A landscape with many peaks, sampled at points; each row gives a point and its height.
A climber steps from a point to the highest of its 2 nearest points, and stops where none of them is higher. Distance is the straight distance between rows; heights are no part of it.
Z177 (h 47.7): [124 121  88 134 109 121  65 135 142 150 145 104 155 189 141 132 118 121
 163 109 108 117 152 154 144 115 141 111 135 137  93 136 102  98  92 152
 155 121 135 108 123 134 138 168 172 119 142  81 113 107  81 129  86 143
 129 112]
Z598 (h 24.2): [158 166 152 137 132 138 124 128 151 168 142 114 153  90 161  98 103  68
 108 138 110 128 151 135  94 130 142  82 142 126 178 115 142 165 183 146
 121  87  87 158 130 162 128 113 102 155  98 199 152 186 148 121 169 200
 119 137]
Z892 (h 42.8): [161  88  65 118 126 129 134 113 115 113  80 122 104 125 109 120 117 146
 127 130 179 117 180 105 111  84 162 119 170 137  92  69  73  82 116 111
 138 212 138  95 201 120  68 155 103  87 133  82 159 148 102 129 177  69
  99 134]
Z4 (h 59.0): [ 80  94 151 122 132 159 137  72  99 107 136 137  98  89 128 125 164 101
 146 128  97 138  96 100 221 163 107 164 131 158 120 118 167 136 148 107
  69 133 167 123 119 111 140 121 127 114 126 168 120 146 126 154  82 148
 153 138]
Z608 (h 38.3): [ 98  62 106  98 160 165 124 172  75 162 151 138 100 146 105 148 105 102
  79 125 137  94 126 144 136 157  95 100 123 147  71 171  94 177 150 109
 100 138 148 110 166 161  93 102  86 178 218 113 133 111  94 152  69 117
 122 128]
Z589 (h 23.1): [119 185 193 153 125 144 127 120 146 147 154 140 181  91 169 138 145  50
 142 163 139 150 145 117  93 126 179 122 146 134 115 120 149 142 176 152
 136  65  95 132 109 162 142 134 125 172  97 171 160 173 152 107 137 198
 143 121]
Z168 (h 43.1): [190 134 100 148 136  92 198 151 111  85  73 120  97 159 103 120 124 158
  81 138 209 121 130 132  63 137 124 128 162 132 122 143 117 135 108 120
 139 167 123 123 105 110 111 115 114 146 136  99 159 152 138  84 189 101
 121 163]
Z117 (h 37.8): [127  81 118 104 112 152 160  95  97 132 135 159 112 149 101  70  76  61
 102 121 121 107 129  95 154 147  97  93 156 202 151 103 106 131 133  79
  82 136 159 124 189 146 122  98 129 161 143 143 171 176 124 131 159 135
 157 146]
Z303 (h 3.9): [130  69 110  63 152 135 175  92 114 117 146  89 108  94  61 154 142 112
 110 132 122 102  97 128 110 124 127 150 112 145 183 106 122 164 159  68
 116 156 142 102 201 124  70  83 123 123 144 118 134 128 132 116 173 106
 109 137]
Z531 (h 40.5): [156  86  98  97 120 143 134 133 104 126 135 133  82 140  95  84 101 112
 187 134 121  98 105 104 169 125  86  86 166 154 170 177 109 129 148  82
  98 129 115 142 163 127 131 133 131 143 162 160 159 159 122 124 124 133
 165 145]
Z91 (h 46.8): [117 133 131 174 136 131 106 124 187  97 109 170 134 150 173 138  80 213
 140 109 182 160 158 120 140  85 118 166 132  67  98 108 124  64 133 137
 134 137 124 134 127 108 154 153 133 122 107  77  78  83 143 135 127  93
 109 161]
Z996 (h 20.7): [ 73  94 140 138  96 164  77 117 150 152 155 115 210  79 125 171 134 113
 115 139 112 168 168 142 113 126 165 195 148 104  61 125 151 107 163 110
 162 133 121 111 123 151  70 134 109 122 162 154 140 158 109 108 103 131
 113  81]
Z58 (h 21.8): [ 69  97 173 156 103 129  69 154 138 157 172  85 195  71 116 167 129 100
 150 137 112 179 121 107 121 111 141 180  95 116  70 156 132 145 130 131
 179 123 144 108 109 152  60 158 153 137 125 107 114 102 113  94 126  99
 107  85]
Z137 (h 50.9): [ 89  87  50 114 133 118  44 112 182 187 141 113 165 185 132 111 152 118
 121 132  94 162 173  99 146 147 135 125 134 118 121 133 108  90 123 122
 155 118 134  81 113 140  88 177 132 106 125  79 113  78  50 175  90 168
 106 131]
Z432 (h 35.8): [ 98  72  93  74 113 148 125 167  65 117 133 120 132 144  83 166 131 152
  78 100 136  94 118 149 128 149 126  81 125 139  57 151  60 152 113 131
 140 169 150 147 135 165  88 139 107 144 229 130 139  98  83 148 108  71
  97 101]
Z672 (h 38.4): [177 187 139 153 146  96 171 131 118 138  95 139  40 226 171 112 126 167
 146 136 150 117 124 105 134 146 121  83 128 163 146 152 111 116  91 154
 108 122  92 152  89 106 180 123 144 126 109 104 119 111 147 131  93 108
 172 145]
Z526 (h 10.5): [ 72 151 163 190 106 157  97 179  99 172 121 166 136  85 133 126 106 102
 113 154 134 183 152 114 162 127  96 101 118  98 109 130 147 168 138 147
 109 147 145 156  95 111  91 146  70  78 130 167  93 103 170 127 126 130
  93 140]
Z410 (h 17.8): [128 164 142  92  98  89 121  92 151 116 145  91 145 105 130 135 144 163
 167  88 109 106  72 185 111 115 157 191  87 158 132 123 109 139  72 125
 173 100 125 126 144  97 155 100 169 104 146  71 121 132  89 115 132  81
 167 112]
Z105 (h 35.2): [163 149  97 175 161 105 147 203  93 128  85 121  88 235 145 135 128 166
 107 154 143 118 108 102 102 126  95  62 136 126 138 182 113 100 122 152
 119 151  92 117  80 112 128 165 137 159  89  90 112 108 134 121  87 133
 137 123]
Z917 (h 59.9): [146 148 182 144 155 127 162 158 114 181 169 178  85 175 156 101  87 112
 100 123 175 138 121  77 102 192 110 110 134 183  99 165 120 158 126 144
 120 109 124 125 113 148 158  44  98 208 128 129 130 112 150 137 135 135
 150 124]
Z392 (h 52.6): [200 140 105  77 138 164 128  87 139  96 121  96 109  60 113 153 162 194
 153 127 122  73 125 176 142  86 166 107 144  87 199 116 113 136 142  93
 152 128  60 164 153 125 129 153 123  97 156 190 130 150 132 111 162 132
 114 129]
Z857 (h 57.4): [138 117 105 129 136  93 173  76 159 105  85 119 116 147  93  96 152 107
 160 169  94 144  95  92 157 116 114 125 126 146 237 117 157 102 121 104
 104 148 146 134 127 129 111 137 137  58  86 159 113 135 140 131 143 143
 104 142]
Z748 (h 31.9): [130 137 160 149 141 152 105  86 163 102 155 139 145  77 160 150 130 143
 148 155 166 200 133  60 143 115 171 162 169  97 138 132 171 129 153 117
 143 102  91 119 117 145  98 151 127 119  66 143 126 111 148 122 160 127
 136 140]
Z38 (h 18.6): [112 149 138 200 103 102  67 143 179 154 115 130 166 121 184 155 146 132
 156 112 144 104 185 157  81  92 172 167 117  71  81 115 146  75 144 186
 161  96  90 115 131 123 149 143 111  95 113 147 121 113 151 118  80 158
 126 112]
Z832 (h 6.4): [ 75  98 112 108 120 163 155  75 162 132 126 143 146 130  84  89 106 114
 118 144  79 150 139 141 190 125  81 132 118 128 176  89 151 131 115  92
  97 160 182 132 169 118  80  99 116  82 142 100 108 106 111 141 180 121
  83 168]
Z640 (h 37.7): [166 117 120 104 119 132  95 126 176 177 176 102 100 134 119 118  99 135
 173 138  68 137 109 103 208 123  92  64 122 123 201 169 103 155 159 104
 138 107  99 143 149 127 137 123 135 159 124 113  94  88 115 156 131 130
 108 122]
Z376 (h 9.5): [ 78 138 211 167 132 155 119 125 149 174 153 163 142  96 146 155 133  87
 110 153  95 207 142  92 147 153 141 128 102 153 109 110 147 155 162 153
 105 129 137 156  98 149  96 124 105 105 125 170  94 104 174 125 127 146
 102 115]
Z43 (h 60.0): [116 152 189 108 126 149  96 169 148 151 202 129 137  81 157 140 150 129
 119 121  73 171 118 110 132 171  97 151 128 144 101 178 161 129 148 121
 133 114 131 126  77 116 143 104 131 184  98 147 120 129 132 154 144 126
 160 108]
Z133 (h 32.8): [150 101 114 129 142 110 144 112 150 149  96 119 154 130 159 138 104  89
 112  71 136  82 175 185  44  99 165 149 118  95 112  91 117 123 181 176
 117 125 113 112 191 145 152 109  81 139 123 137 132 143 143 139  99 174
 120 129]
Z150 (h 33.9): [141 113 147  98 163 163 161  60 148  63 142 185 108 110 147 151 134 172
 122 166 162 172 114  48 166 145 150 145 178 142 163 125 165  91 150 106
  92 132 124 123 125 147 130 151 147 134 118 180 137 126 130 145 144 144
 139 139]
Z413 (h 23.4): [129 119 135 133 126 110 114 160 125 135 166  78 145 119 118 182 151 103
 152 150 117 158  85  80 125 135 163 124  86 152 110 149 109 160 115 140
 171 122 119 122 104 135  94 162 151 134  91  89 116  83 107 122 110  85
  99  93]
Z218 (h 15.4): [ 99 151 107 130  92 107 118 132 145 137 129 105 159 134 115  72 150 185
 126 119 108 102 124 192  84 141 110 199 115 101 162 177 165 142  77 130
 192 118 126 130 115 110  99  67 160 131 204 140 107 150  89  79 150 136
 110 113]
Z227 (h 55.7): [185 132  74  83 116 114 120 111 153  98  89  93 134  91 114 138 176 187
 142  67 114  81 112 182 130  74 162 123 112 101 190  90 111  74 106 112
 161 123  81 155 119 115 161 161 147 100 139 187 130 173 115 144 103 127
 136 130]
Z412 (h 28.4): [ 74 113 175 168  87 119 114 156 165 202 145 137 193 102 145  82  75  53
 127  97  72 125 162 185  87 100  95 158  92 118 108  79 147 137 166 173
 116 150 159 119 157 125 109 113  89 122 114  92 109 119 158 129 128 168
 108 106]
Z632 (h 44.2): [150 100  66 117 112 101 144  83 126 102  92 117 141 182 132 108 115 112
  90 134 145 141 160 119 117 125 170 105 167 127 106  63 103 103 123 138
 120 162 152 101 154 126  97 159 135 119  88  60 159 140  94 130 174 104
 118 148]
Z923 (h 46.3): [162 146 115 104 104 133 156 154 113 129 120 119 103 149 128  93 139 150
  83 132 167  94 132 138  70 169 115 143 157 136 114 189 154 163 110 123
 143 136  92 114 119 110 111  83 111 160 160 139 149 150 132 118 171 101
 142 147]
Z588 (h 46.7): [197 136  83 126 118  88 175 154 108  56  82 119 115 168  75 155 165 159
 164 133 100  64  85 128 152 107 141  61 111 170 131 102  76  98  89 131
 120 142 130 182 146 131 175 153 146  88 152 144 147 156 130  92 109  69
 132 127]
Z954 (h 52.5): [123 138 126 125 194 141 137 141 117 131 150 185 111 189 173 116  83 125
 137 164 165 113 137 110 165 180  52 160 155 102 134 187 147 151 133 115
 110  78 136 100 112 109 196 102 148 202 123  60 165 104 108 146 150 182
 156 147]
Z56 (h 13.4): [109 111 127 138  85  88 148 143 111 104  99  88 179  68  68 159 154 176
 130 134 145 138 107 158  84 118 157 156  80  93 156 133 137 142  91 113
 166 160 132 155  83 126  72 119 151  97 165 151  90 138 137  66 155 101
  67  88]
Z891 (h 7.0): [153 118 114 109 102 168 105 101 170 136 137 128 137 180 161 127 156 174
  86 149 143 130 186 125  99 147 139 129 188 109 115 172 140  94 122 128
 144 152  72 130 133 157 114  99 131 166 159 208 187 175 102 149 136 171
 105 113]
Z267 (h 12.0): [137 137 128 124 110 111 144 155  98  94 109 100 160 106  90 186 188 201
  92 129 166 127 107 140  77 156 183 173 105 103  87 137 128 111  66 114
 168 126 105 126  48 140  84 136 141  95 164 122 143 126 124 104 128  73
 120 104]
Z190 (h 39.3): [162  99  95 140 147 133 157 126  52  33  80 163 102  96  96 161 145 163
 150 143 192 104 125 114 136  79 148 133 170 108 129  95 129  80 134 112
  86 155 132 132 128 112 155 194 124 104 120 149 173 157 156 122 107 116
 173 125]
Z135 (h 10.8): [143 116 122 104 166 137 143 113 113  78 113 128 147 114 123 232 159 178
  80 139 192 143 113 125 100 133 203 159 139 116  83 129 128 135 114 125
 164 125 107 105 109 157 100 141 128 116 140 105 159 114 127 126 121  81
 123  89]
Z340 (h 54.8): [104 125 139  96 140 131 138  61 106  98 130 134  91 145 131 128 137 153
 133 134 113 139  97 114 232 142 112 122 123 141 162 115 132 126 107 116
  71 135 154 132 144 115 163 135 147  90 127 128  93  91 117 156  94 109
 137 158]
Z250 (h 9.6): [117 114 125 119 152 163 100 154  82  92 126 126 126  86 107 182 122 178
 126 163 177 144 126 115 151 103 154 132 150  92  85 139 108 152 125  92
 154 119 106 139 131 143  85 171 116 120 171 135 149 113 124 117 154  68
 118 119]
Z607 (h 6.3): [143 151 151 103 100 173 105  79 204 157 146 141 145 122 173  93 138 173
  72  96 101 188 156 155 106 150 136 134 141 121 122 130 147  98 148 140
 160 153  92 142 145 136 130  88 117 141 142 194 124 136 104 152 159 147
 106 109]
Z693 (h 32.7): [158 121 131 164 157 124 124 218 110 135 109 128 137 168 128 127  93 119
 118 121 143  98 106 144  79 121  93  93 121 110 133 149 117 142 128 170
 133 122 124 129  90 132 133 145 160 174 115  81 103 112 141  89 102 143
 130 123]
Z237 (h 50.2): [123 119 140 134 149 130 142  87 146  90  94 171  96 153 152 113 100 216
 148 139 162 149 128 107 176 116  87 148 139  75 162 127 137  82 105 121
 108 147 117 126 121 109 170 124 140  94 121 121  78  99 140 145 118 128
 128 184]
Z480 (h 7.7): [139 119 115  93  77 175 103 146 127 144 155 128  99 144 123 114 124 147
 120 167 163 130 168  83 104 146 144  86 203 132  69 193 116 124 118  96
 134 142  92 136 118 158  88 139 126 190 176 218 173 173  87 151 134 114
 120 113]
Z621 (h 63.1): [158 105  43  81 119 102 142 107 144  76  96  81 126 136  89  97 176 161
 114 117 100 129 112 125 137 128 105 129 139 118 213 145 132  81 117  85
 139 156 123 102 103 103 118 148 158  96  98 142 117 167 115 125 156 140
 125 165]
Z195 (h 44.5): [ 89  99 108 135 182 108 145 148  81 132 115 114 120 217 105 138 141  97
 114 157 144 112 120 124 122 170 124 125 114 165  79 167 110 144  82 145
 134 111 152  87 117 145 120 121 155 152 145  46 158  90  79 112  88 126
 135 105]
Z92 (h 13.6): [ 75 137 136 135 135 127  72 103 130 192 165 104 130 111 124 126 151 119
 161 108  75 123 125 159 152 130  88 166  85 100 141 153 146 146 120 126
 146 114 140 102 137 104 114  99 102  76 168 113  74  95 116 153  75 157
 104 137]
Z989 (h 19.1): [153 131 139  91 149  98 164  55 149 115 118 101 103 103 111 132 128 176
 156 100 141  81  92 171 117 108 165 185  83 140 158  97 126 142 120 107
 147 106 120 111 183 109 156  85 131 116 137 107 111 119 124 140 135 117
 143 145]
Z941 (h 36.3): [166 115 104  97 133 136 143  78  98  42 109 166  94 119 131 135 134 160
 147 160 155 134 111  62 183 117 140 145 202 149 167 102 136  86 128 104
  72 124 144 113 133 108 152 193 155 102  84 152 170 149 136 127 155 121
 171 166]
Z535 (h 26.7): [ 59 142 169 172  79 127 107 171 144 178 137 172 139 102 153  77 108  73
 128  87  94 125 174 170  90 113  89 167 134 133  70 109 168  87 156 172
 110 150 166 116 113  82 141 123 106 146  94 151 112 142 184 127 131 179
 151 130]
Z636 (h 25.3): [190 164 139 130 100 123 134 162 158 146 120 131 144  57 138 107  85 124
 138 105 137 105 144 170  54  82 164  96 144  95 134 110 108 145 159 139
 144 107  78 169 138 167 143 125  97 154 124 202 122 171 175  88 164 158
 108 132]
Z720 (h 8.4): [ 65 143 211 159  82 168 144 118 155 150 164 155 184  73 139  92 107  95
 142 170  86 217 134 113 162 144 127 153 128 166 127 101 162 133 147 131
 121 128 180 169 106 140  93 118 137 108 138 175 125 142 140 108 180 135
 117 119]
Z627 (h 28.6): [103 134 132 171 132 100 119 150 134 118 106 110 173 109 121 134 119 116
  96 118 146 146 149 144  89 103 138 127 111  51 129 112 147 137 129 130
 152 146 139 135 115 136 100 140 107 119 105  88  88 119 160  94 169 115
  94 165]
Z9 (h 5.1): [ 76  58 108  84 148 118 126  71 119 141 156 112 135 103  91 115 125  86
  98 104  92 133 147 132 147 132  97 177 105 121 144  93 135 160 156  88
 120 172 179  80 194 116  88 104  90 114 117  83 116 124 100 169 136 121
 124 158]
Z605 (h 20.5): [115 125 127  80 130 100 154  91 170  96 141  93 127  82  80 107 117 147
 177  95  88  96  67 149 135 106  98 172  77 138 206 108 132 137 134  98
 117 120 153 113 173  96 167  80 143 133  89  89  77 129 140 159 135 113
 120 151]
Z982 (h 19.7): [ 92 145 132 158 103 128  66 110 178 152 135 102 207 130 160 160 186 124
 115 136 118 172 174 136  91 124 188 192 120 105  88 121 151  82 115 140
 194 104 105 112  93 133 111 140 130  88 139 148 135 135 114 102  96 158
 117  82]
Z329 (h 26.8): [142 138 157 137 134 115 137 159 130 123 118 138 158  51 130 145  80 130
 108 120 179 125 120 143  49  86 158 133 132  75 147  95 120 153 166 111
 136 120 121 151 142 159 111 115 101 129 111 139 113 151 171  61 208 115
  99 146]
Z27 (h 14.4): [120 132 145 133  72 105 168 151 152  97 105 104 158  91  92 113 160 185
 114 114 134 121 111 167  65 124 116 196 140 101 137 157 166  98  89 128
 171 176 138 143  78 110  93 110 135 123 173 174 112 173 125  67 167 128
 112 119]
Z932 (h 30.6): [112 118 131 140 130 112 113 106 130 203 146 100 146 117 149 132  97  48
 124  68 109 117 157 182  82 106 151 141 103 124 116  69 122 184 160 165
 122 136 130 123 208 132 128 107  63  89 126 107 138 125 152 145 117 157
 114 120]
Z304 (h 62.9): [103 158 186 109 112 172 138 143 110 150 182 150 109  72 151 115 152  95
 129 136 125 145 103  81 161 167 118 165 143 177 123 156 147 142 140 106
 107 106 141 124 100 128 134 102 119 141 133 206 132 163 163 137 107 130
 180 129]
Z194 (h 42.2): [157 178 134 181 175 107 153 135  56 105  84 172  83 169 170 146 122 141
 117 148 170 120 120 119 146 128 137 101 133 153 101 117 135 128 114 156
  72  93 135 118 101 109 200 169 123 115  70  92 150 116 167 133  99 126
 200 152]
Z311 (h 41.8): [100 105 139 143 109 119 109 205 103  77 149 177 156 102 128 172 108 144
 115  98 200 119 131 139 119 111 138 185 137 118  42 143 142 109 118 137
 129 119 138 112 103 124 141 152 131 154 141 137 157 148 147 123 118  67
 180 104]
Z538 (h 54.7): [117 117  54 105 158  77 109 118 122 191 116  83 140 199 105 143 175  90
  84 130  88 146 155 116 140 169 153  66  97 142 149 123  90 123 108 128
 151 105 136  89 115 153  82 172 136 104 136  73 127  89  53 168  70 154
 101 110]
Z109 (h 56.1): [145 150 168 135 169 138 154 124 150 161 174 156 122 199 169 122 106 153
 112 137 137 128 135 131 122 175  92 132 141 141 124 177 155 139 134 125
 150  90  86 140 106 144 159  66 160 215 160 123 155 105 104 131 150 152
 136 126]
Z633 (h 40.3): [173 153 125 165 119 131  99 179 145 191 146 111  94 145 143 103  63 150
 150 126  98 143 136  99 176 116  79  16 118 136 162 160  74 159 127 141
 136 121 109 158 135 127 147 146 115 140 104  87 110  88 107 124 173 105
  94 149]
Z533 (h 23.7): [ 98 166 110 162 132 104 135 130 122 115  79 124 107 138 142 105 165  95
 115 114  85 130 135 145 147 136 103 113  85 117 155  96 150 111 121 150
  96 155 151 123  75  80 140 142 119  78  64 113  83 117 164 146  95 147
 129 157]
Z248 (h 46.6): [157 120  95 122 100 155 118 128 106 116 129 141 112  74 117 124  84 115
 127 115 156 112 143 122 117  87 159 111 174 166 107  91  72 119 110  97
 129 153 142 137 200 112 111 143 110 115 122 138 163 158 132 113 204  63
 132 140]
Z79 (h 5.6): [149 108 169  89 135 155 123 103 194 145 184 139 163  86 156 117 100 162
 118 122  80 178 124 105 145 127 124 129 133  97 161 111 133 112 174 120
 124 131 102 164 146 164 122 116 144 175 123 181 111 145 119 152 151 148
 104 118]
Z532 (h 49.1): [106 134 162 154 158 121 127 145  96 113 155 198  99 157 143 128  73 109
 158 127 152 123 112 106 153 134  70 170 133 131 117 140 139 153 115 124
  82  99 172 101 127  97 203 118 137 155  93  39 115 100 161 127 146 134
 175 174]
Z312 (h 22.0): [ 99 150 137 114 108 106 145 140 171 125 108 119 130 110 101  80 135 106
 128  85  58 114  98 180 130 113  52 153  61 121 187 105 152 112 110 136
 111 157 175 119 115  83 149  82 124 106 106 125  56 127 141 136 120 150
 130 143]
Z280 (h 53.7): [157 212 150  97 109 124 132 116 144  89 121 113 144 105 139 126 162 123
 127 107  82 115 109 198 112 137 152 111 115 151 120  85 117 149 104 161
 122  87 137 172 105 143 185 129 168 150 106 144 152 156 106 136 147 121
 147  98]
Z625 (h 42.9): [153 124  84  90 106 156  76 128 123 119 173  89 111 118 107 113 133  87
 188 142  79 113 119 107 212 102 109  83 144 180 117 139  85 148 123  97
 126 101 123 142 159 132 150 167 156 118 134 126 170 151 105 122 135 110
 148 129]
Z49 (h 42.7): [163 124  99 116 139 115 180 145  72  58  82 131 100 105  65 152 139 175
 142 131 154  93  88 121 128  96 130 112 110 140 130  90  97 109 108  95
 118 156 154 149 145 103 145 144 131  81 123 115 147 148 169  94 159  56
 149 145]
Z738 (h 30.5): [102 157 147 185 123  91 123 216 116 145 136 109 172 117 137 100 105  89
 115 116 143 117 142 168  56 127 111 138  94  86 116 145 135 161 136 160
 140 112 144 134 114 114 120 114 118 153  93  76 113 137 148  58 171 138
 113 129]
Z517 (h 43.7): [142 125 125 158 153 132  95 152 116 137 147 129 124 153 157 167  89 146
 142 129 108 157 135  86 173 104 113  45 114 109 110 126  94 124 125 161
 115 125 117 140 132 136 139 178 124 121  98  60  85  73 130 161 106  94
 106 127]
Z778 (h 34.9): [115 122 111 131 106 113 127  91 122 111  78 154 127 133 138 127 119 124
 109  67 162  70 186 186 116  83 173 172 132  84  79  60 138  95 138 154
 102 145 148 121 194 125 159 119  82 103 132 129 147 139 138 145 110 154
 135 142]
Z611 (h 44.0): [116 113 134 164 127 121 100 151 166 141 140 168 139 123 137 148  59 155
 149  80 138 162 148 124 154  84 115  96 107  80  94 103 108  75 145 167
  99 155 141 135 152 130 179 171 127 148  92  62  62  63 163 160 105  92
 111 145]
Z862 (h 8.5): [144 141 111 115 118 172  97 149  61 129 136 127 106 124 102 137 129 127
 123 186 188 128 147  87 138 122 165  65 184 156  84 167  92 160  99 104
 119 113 104 136 137 160 107 145 102 145 166 159 181 149 117 128 137 101
 147 108]
Z890 (h 11.7): [ 86 152 151 168 164 169 108 137  79 177 136 147  76 125 155 130 147 129
 109 171 128 154 163 100 185 165  79  95 140 113 140 182 147 175 154 130
 103 125 117 137 107 119 106 124  59 107 150 158  96  82 145 160  91 163
 104 144]
Z442 (h 30.1): [137 113 178 143 126 134 158 122 149 157 152 145 142  76 133 162  96 136
 135 161 165 205 108  22 108 124 195 140 153 147 146 133 133 136 159  96
 138 129 108 130 136 180  78 124 126 138 100 175 123 121 163  98 176 110
 101 111]
Z834 (h 37.3): [112  74 103 146 146 118 104 121  95 110  98 141 108 132 135 145 112 118
 137 118 198  91 139 131 109 105 127 200 141  88  80 116 146 127 142 143
 106 126 164  87 186 103 133 130 109 120 137 113 166 149 139 115  83 141
 154 142]
Z201 (h 49.8): [156 103  82 126 155  83 114 110 125 197 109  59 108 199 135  86 134  44
 127 113  83 130 142 108 128 149 145  68 101 176 148 129  84 139 130 135
 157 120 137  88 162 127 104 149  99 103  81  53 153  97  78 171 111 158
 100 118]
Z865 (h 49.7): [190 140 105  93 104 153 121 104 143 105 129 113  95 112 134 108 110 174
 129 124 140  95 146 142 134 115 140  97 164 125 153 114 111 108 133  94
 142 146  87 151 170 113 135 124 124 117 141 154 136 146 131 126 196  99
 115 151]
Z507 (h 36.5): [136 119 102 140 121 128 164 142  98  60  66 149 118 151 104 115 135 164
 176 129 166  87 116 164 125  81 129 136 140  95 101 100 104  84 115 150
  97 155 129 146 100 117 158 158 156 105 170 164 134 136 144 115  63 154
 150 124]
Z136 (h 12.7): [ 82 138 148 142 172 137 110 130  85 164 145 127  72 114 133 147 170 111
  95 126 101  99 118 139 173 177  87 148  87 109 151 173 168 164 137 129
 109 132 136 126 107 105 120  89  88 100 138 143  81  95 151 157  47 149
 120 149]
Z214 (h 28.2): [148 141 143 132 135 109 151  76 123 161 118 142 112 126 139  92  88  80
 147  97 106 125 127 141 130 103 139  97 103 143 154  66 117 157 154 150
  84 127 150 134 195 135 169 110 106  92  96 130 108 134 134 145 139 147
 133 149]
Z888 (h 25.4): [161 115 169 156 156 125 163 138 138 127 119 102 179 117 105 197 136 107
 168 174 124 145  77  82 126 133 180  76  91 135 153 135 110 152 153 134
 133  79 102 156 135 187 106 147 148 125 109 128 127 106 150  93  94 113
  88  75]
Z870 (h 14.5): [101 125 136  87 130 109 111 126 130 152 157  96 121 105 106 115 154 187
 115  94 100  91 105 213 120 139 106 179  87 102 173 160 160 156 121 114
 178 113  99 110 132  93 134  70 123 130 197 143  78 121 113 141  97 138
 116 122]
Z500 (h 25.5): [ 80 162 158 157 140 121 142 151 114 150 105 146 101 114 162  97 153  61
 116 124 109  95 158 158  95 160 102 168 111 115 104 120 186 139 141 167
  99 115 142 104  89  81 157 119 121 147  73 143 103 136 170 125 113 183
 159 141]
Z243 (h 35.7): [127  94 109  77 144 140 109 134 157 160 186 106 122 154  87 137 118 132
 121 100  41 131 100 121 195 160  54  65  99 118 184 145 126 131 159 120
 132 135 139 121 134 169 134 106 162 177 154 109  81  78  89 188  80 145
  88 106]
Z973 (h 57.3): [110 185 163 109 101 134 102 143 141 148 174  99 137 105 159 139 183 100
 125 118  51 161 118 168 139 168 125 125  94 174 104 135 139 121 129 157
 147 110 156 142  80 126 140 136 154 132  92 155 135 119 124 144 129 106
 138  80]
Z966 (h 49.0): [149 111 100 105 138 110 164  96 124  99  92 132 123 191 128 138 121 119
 114 131 153 136 110  99 118 153 146 108 127 183 100 116 101 107 112 150
 125 151 141 110 126 127 142 127 153 137 116  79 149 102 116 137 108  98
 134 130]
Z422 (h 43.8): [126 115 148 122 124 149 150 207  94 108 134 161 131  88 129 139  90 158
  68 105 194  99 124 166  48 132 104 185 149  96  82 143 141 142 127 126
 128 133 125 123 122 132 145  92  99 173 153 145 148 169 155 122 153 110
 147 129]
Z828 (h 39.6): [ 94  79 117 142 132 110 115 156  95 100 114 154 116 156 137 170 146 118
 120  96 187  90 123 142 118 127 118 226 106 125  50 152 146 104 101 145
 125 116 146  70 111 105 151 130 130 124 132  79 136 114 124 138  66 106
 185 120]
Z269 (h 21.9): [108 183 152 147  96 157  60 129 129 147 170 121 158 123 173 103 139  25
 138 164 112 151 176 129 117 131 160 119 177 156  69 111 132 138 140 144
 141  83 142 126 116 135 145 148 142 170  93 134 207 175 119 120 185 165
 181 110]
Z623 (h 52.2): [108 127 128 151 141  98 155  75 156 137 106 129  98 163 137  80 166  65
 136 144 102 170 105  68 151 169 125 128 119 151 188 139 159 138 129 129
 128 140 128 100 121 109 105 103 118 131  81 134 123 118 127 154 118 193
 132 125]
Z875 (h 48.3): [159 145 106 126 121  72 128  96 144 202 123  96  54 185 138  82 154  88
 128 129 103 125 130  90 123 158 118  86 106 159 179 158 134 156 126 125
 160 142 108 118 133  95 108  88 109 119  87 116 130 122 113 186 128 150
 122 129]
Z18 (h 58.9): [161 146  65  75 113 119 113 106 117  86  89  90 132  99 108 119 214 157
 104  90 100  98 123 164 123 141 136 146 129 107 185 120 156 124 121  97
 146 116 103 123  88 107 140 144 133  86 134 195 142 171 121 148 114 178
 152 156]
Z391 (h 7.5): [ 57 128 170 134 103 172 122  89 175 117 148 159 179  95 130  94  87 132
 158 155  96 181 155 145 159  99 105 143 139 105 138  81 184 114 133 108
 110 143 174 175 140 132 110 105 116 104 149 138 106 124 145 118 203 144
 100 155]
Z478 (h 45.2): [110 141 125 120 100 177  66 139 134 123 162 112 139 123 141 143 124 108
 202 107 101  85 135 163 182 100 133 110 132 141  84 132  96 132 122 136
 129 129 140 154 115 125 160 157 170 123 155 136 148 127 105 126  97 128
 164  89]
Z454 (h 50.7): [190 186 111 105  97 138 137 141 119  72 109 122 128 136 118 130 142 120
 160 146 111  90 112 141 149 128 166  54 155 182 120  99  97 131 104 150
 123 104 114 197 112 139 184 160 160 135 108 169 186 175 132 111 146  95
 144 130]
Z417 (h 27.8): [150 103 141 149 157 123 190 108 104 108 112 111 140 111 104 186 147 127
 128 196 168 164 104  32 112 124 185 101 140 143 168 152 146 151 164 118
 123 135  90 124 108 172  45 158 118 110 116 161 131 111 161  99 111 118
 105  88]
Z628 (h 33.8): [186 139  82  99 133 125 173 125 128  75  81 148 124 199 119 117 133 206
 144 135 125  92 125 152 129 101 112  69 136  96 173 124  98  69 108 139
 112 142  97 156  91 145 169 152 176 121 168 153 126 149 112 124  82 162
  95 140]
Z806 (h 54.4): [194 115 135 125 160 102 192 138 123 141 127 163  91 214 145 116  88 116
  81 131 179 137 110  88  81 174 131  65 133 191 122 152  98 131 125 130
 124 139 122 113 141 142 128  83 151 193 135  76 150 107 117 146 114  79
 122 112]
Z700 (h 41.2): [ 94 106 134 152 147 159 119 187  74 150 129 135 138 179 116 150 124  76
 133 166 166  90 131 129 141 154  99  85 135 153  62 164  86 172 117 147
 113  89 153 139 133 176 110 130 148 176 192  94 164 109  90 107  87 131
 135 104]
Z933 (h 45.7): [116 142 129 177 173 107 163 142  88  78  89 174  76 173 129 100 122 106
 158 152 140 123  92 106 146 123  78 139 127 157 127 126 144 119 104 133
  79 121 168 110  99  92 199 160 160 128  85  72 120 125 150 113 108 125
 170 154]
Z831 (h 16.5): [108 174 164 126 118 118 132 111 191 139 143 116 171 114 128  99 179 152
 157 129  74 139  84 175 114 149 136 188  88 150 158 115 151 141  77 131
 177  90 135 153 109 125 137  83 197 131 180 142 118 130  79 119 118 143
 139  82]

For each start below, name the point where the climber stops.
Z243: Z304
Z892: Z621
Z410: Z923
Z9: Z218
Z672: Z917
Z133: Z923
Z49: Z304
Z303: Z923
Z607: Z218
Z589: Z917

Write out the way that a climber takes from each point below.
Z105: Z672 > Z194 > Z933 > Z532 > Z954 > Z109 > Z917
Z412: Z932 > Z133 > Z778 > Z834 > Z828 > Z311 > Z422 > Z923
Z831: Z410 > Z989 > Z605 > Z312 > Z533 > Z500 > Z535 > Z412 > Z932 > Z133 > Z778 > Z834 > Z828 > Z311 > Z422 > Z923
Z38: Z133 > Z778 > Z834 > Z828 > Z311 > Z422 > Z923
Z214: Z133 > Z778 > Z834 > Z828 > Z311 > Z422 > Z923
